A landscape with many valleys, sampled at points; each row gives a point and its height.
From any point a ball rolls to the lowest of the 4 points nearest to it. It stops when none of these is lower. Distance is the straight distance between rows; heights are no part of it.
totog: [ 33  -2 -25 -10  60   4  44  15]  height 569
Sepes: [-62  15  42  32   9 -50 -38  39]  height 226
vas: [-34  14  38  25  -1 -19   2   1]  height 343
napi: [ 55 -30 -53 -38  14  30  16 -10]  height 312
zeki: [ 44 -11 -45 -33 -64  51 -15 -50]  height 507
dugab: [-18  11  21  11 -32   7   8 -25]  height 77
buvos: [-63  18  53  17 -38 -27 -27  -1]  height 574
Gad: [ 24   1 -16  -4  39   7  38  13]  height 446
peseg: [-71  21  45  34  -4 -62 -51  50]  height 366
das: [ 47 -16 -46 -28 -36  41  -1 -34]  height 372
bapal: [ 54 -21 -58 -41 -62  59 -30 -54]  height 536
Duk: [-39  18  40  20 -26 -16  -5 -12]  height 438
biki: [-13  10  18  27  56 -23  19  30]  height 151
tafil: [-51  18  43  29  17 -41 -17  23]  height 124
fale: [-44  14  35  31  33 -38 -18  37]  height 166
guna: [ 80 -39 -65 -55  57  22  22  -1]  height 301
Sile: [-33  12  33  33  44 -35 -10  34]  height 176
beka: [ 18   0 -14 -11 -61  32   7 -36]  height 611
Fid: [-55  22  52  22 -18 -30 -24   3]  height 565
beso: [  9   7  -1  -1 -38  23  17 -26]  height 473
ded: [ 72 -44 -66 -45  11  33  -1 -20]  height 407
zigor: [ 25  -4 -22  -9 -13  22  26 -17]  height 479
nevuv: [  8   1  -1   2 -12  16  24 -15]  height 656
mutif: [ 54 -29 -56 -43 -44  58 -26 -48]  height 522
lagu: [ -6  12  11   2 -46  17  10 -29]  height 319
bom: [13  3 -9  3 22 10 35  4]  height 533
sol: [-42  21  50  12 -47  -8 -10 -23]  height 517
Sepo: [ 5  8  1 13 56 -7 34 19]  height 394
Zum: [-9 11 12 13  8  3 19 -4]  height 470
Ven: [ 66 -36 -62 -47  -8  46 -11 -30]  height 560
Nep: [-67  22  52  24 -14 -42 -41  22]  height 106
navi: [-30  19  37  17 -20  -4  -1 -12]  height 354
lemu: [-19  12  26  37  69 -38   5  43]  height 181
tikub: [-46  15  48  21  -6 -21 -10  -2]  height 431
nafum: [ 76 -42 -64 -51  23  39  -1 -12]  height 348
Bol: [-77  27  63  13 -48 -36 -46   3]  height 632
popiv: [ 83 -47 -65 -51  36  31  10 -15]  height 323
tas: [ 61 -28 -56 -40  28  32  20  -7]  height 294
malu: [-52   9  31  46  55 -71 -37  81]  height 123
koso: [ 24   0 -27 -17 -71  42   0 -45]  height 561
doke: [ 13   1  -8  -5 -30  24  21 -23]  height 559
Tasi: [ 8  5 -1  3  2 14 29 -7]  height 671
Tovum: [ 52 -17 -43 -24  33  24  34   2]  height 268
dozar: [-32   7  28  44  66 -48  -6  52]  height 195
noze: [-66  13  38  37  14 -66 -49  67]  height 266
bini: [ 57 -27 -53 -37  44  19  32   8]  height 284
nol: [ 38 -11 -30 -16   2  23  28  -8]  height 304
sodeg: [-21  13  26  24  33 -15  12  14]  height 216
duv: [-86  30  61  14 -50 -50 -61  23]  height 693
suv: [ 46 -19 -45 -29 -23  33  10 -25]  height 182
pizo: [ -5  14  17   1 -72  17   8 -39]  height 443
dode: [-53  12  35  41  32 -54 -29  54]  height 196
kezu: [ 32  -9 -27 -15  22  20  35  -3]  height 125

Call two points neighbours if one is among the 4 nearest of the other. Go from one point of each pair to the other, from neighbour to neighbour, staying as low as possible. Name the highest point that can't be avoided.
dugab and biki => navi
tafil and malu => fale
dugab and kezu => Gad
malu and Nep => Sepes
biki and malu => Sile
suv and kezu => nol

For each start below, name the point where the ball stops.
dozar => tafil
beso => dugab
popiv => kezu
beka => dugab
Tasi => biki
zigor => kezu
